Each row is a point on a landscape with many valleys, with its height.
A ball rolls from a point to the lowest of its 5 nearest points, and stops where none of them is lower. Distance is the straight distance between rows; heights are no part of it.
Q890: [-13 -14  23  -2  10  -1   0  27 -12  -1   8  -6 -16]  (h 354)
Q411: [ -6 -26 -19  -3 -41 -12  18   7  -3  16  26  11  -2]  (h 61)
Q328: [ -2 -16  14  -3   3  -2   6  21 -19   1  12  -9  -8]  (h 192)
Q104: [  2  32  -9  16  -5 -13 -20 -41  31  -8 -22  -6  20]  (h 131)
Q831: [ -1   0   6  -4  16   9   5   0 -13 -12  10 -16  -4]  (h 391)
Q263: [ -9 -27  11  -3  14   4   5  28 -11  -6  12 -18 -13]  (h 122)
Q519: [-10  34 -21   8  -4 -19 -11 -33  19 -12 -12  -9  19]  (h 157)
Q933: [ 21  18  -4  15  26  15 -20 -26  11  13 -34  -7   3]  (h 145)
Q134: [ -8 -40  -2 -12  18  16  17  25  -4 -33  18 -21 -12]  (h 281)
Q548: [-13 -16  23   1  -8  -6   7  28 -17  13  13   7 -11]  (h 377)
Q541: [-10  -2 -12   1  -8   7  12  -6 -10  -2  17   0  11]  (h 156)
Q485: [ 13  23  -5  11 -21  -8  -8 -28  23  13  -7  12  -1]  (h 107)
Q162: [ -1  -9  16  -3  16   5  -1  13  -9  -9   8 -21 -14]  (h 338)
Q119: [ -1 -31 -18 -10 -35  -7  27  16  -3   1  26  17   1]  (h 162)
Q280: [-10 -15 -17   4 -24  -4  19  -5   2  10  21  11   5]  (h 112)
Q918: [-11 -19 -14 -10  -3   5  14   6 -11 -32  11  -2  12]  (h 130)
Q230: [-17 -36  12   2  -2  -9  14  35 -23   8  16   8 -12]  (h 104)
Q887: [  0 -11   2  -3  -8  -5   9  13 -19  14  14  -2  -2]  (h 217)
Q995: [  1  29  -5   1   1   0  -1 -27  14  -5  -6  -1  12]  (h 111)
Q807: [  3   5  13  -3  -9  -6 -14  13  -4  21  -3  19  -6]  (h 492)
Q452: [  4  33 -10   7  12   3 -17 -35  26 -10 -29  -8  21]  (h 143)
Q794: [ 7  9 10 -4 -5 -1 -6  9 -4 10  3  3 -3]  (h 308)
Q960: [ -6 -27  -6  -8   8  12  18  11 -15 -22  16 -11  -2]  (h 193)
Q199: [ 16  15 -10  12 -10  -4 -12 -16  20  30 -21  13  -3]  (h 159)
Q611: [-18 -15 -22  -9  -9   2   9  -2  -6 -24  11  -2  18]  (h 140)
Q211: [ 11  19   2  -2 -10  -2  -1 -12   7  13   2   2   3]  (h 245)
Q984: [-10 -22 -20 -11 -29 -12  29  13   0 -25  28  10  16]  (h 321)
Q36: [ 11  12  13  20  22   0 -22  -7   2  33 -41   9   0]  (h 260)
Q249: [-12  13 -15   5 -17 -11   8 -16   4   5  12   1   6]  (h 352)
Q473: [ -7 -19   5  -2 -11  -7  11  25 -22  12  13   8  -7]  (h 154)
Q180: [  4   3  18   3  15   0 -17  10   2  14 -23  19 -11]  (h 307)
Q751: [-10 -20 -18 -16 -14  -3  22   9  -5 -35  15   0  21]  (h 155)
Q482: [-15 -31  17   1   5  -3  12  37 -18  -1  12  -4 -16]  (h 98)
Q800: [ -3  -1  28  -3  -4  -7  -8  21  -6   8  -2  16 -11]  (h 752)
Q724: [  7   4  16  -3   9   0 -17   7   2  10 -14  10 -11]  (h 355)
Q254: [ -2  31  -8  15 -11 -14  -7 -35  25  -6 -13   2  14]  (h 90)
Q371: [ 10  12   9  -1  25  15 -16  -8   8 -20 -11 -15 -10]  (h 318)
Q375: [  7  30  -6   4  12  10  -7 -28  18 -13 -20  -4  17]  (h 178)
Q52: [ -1  -2  22  -5  13  -1  -9  14  -5   0   0  -6 -13]  (h 530)
Q905: [ 20  11   5   3  19   6 -20  -6   3  13 -22   3  -8]  (h 262)
Q214: [ 15  22 -10  10   3   7 -13 -33  28  11 -25   5   7]  (h 153)
Q97: [ 12  13   1   5   1  -2 -17  -3   6  27 -25  15  -4]  (h 229)
Q385: [  0  20  -1  -3   4   2   1 -12  -1  -1   3  -5   7]  (h 254)
Q723: [ 15  19   9  -4   5   4 -14  -6   8   4 -11   1  -2]  (h 291)
Q837: [ 21  15  -1  10  21   7 -17 -13   9  20 -29   5  -2]  (h 108)
Q713: [ 17  15  -1  13  38  20 -19 -26  11 -12 -36 -14   0]  (h 214)
Q2: [  5   8  17  -4  21   8 -13   0   3 -14  -4 -15 -16]  (h 394)
Q778: [-20  13 -19   1  -4  -8   4 -22   3  -2   5  -7  18]  (h 518)
Q330: [  8  25   0  -4  13   8  -5 -17   7  -7 -12   1   8]  (h 151)
Q83: [  2  10  -2   0 -24  -9   5  -1  -1  23  14   5  -2]  (h 261)
Q136: [ -5 -29 -12 -12  -3   7  26  11 -12 -35  17  -1  13]  (h 57)
Q402: [ -4 -35   0  -4   5   1  17  18 -16 -12  19  -7 -11]  (h 158)
Q521: [ -3 -27 -17 -11 -17   2  24  12 -10 -15  19   7   7]  (h 328)
Q860: [  8  18  -1   0 -21 -11 -11  -1   9  27  -2  14  -5]  (h 212)
Q566: [ -7 -20   6  -4  21  17   6  19  -8 -17  14 -28 -18]  (h 278)
Q941: [ -4  -1   8  -3 -17  -8  -1  14 -14  21  10  10  -4]  (h 382)

Where does a ball stop that starts at each point below?
Q249: Q411
Q941: Q482
Q211: Q254
Q887: Q482
Q385: Q254
Q452: Q254

Two balls start at each pair of points below. Name the first point that both come to, or write -.
Q778 and Q723: Q995
Q724 and Q180: Q837
Q566 and Q330: -
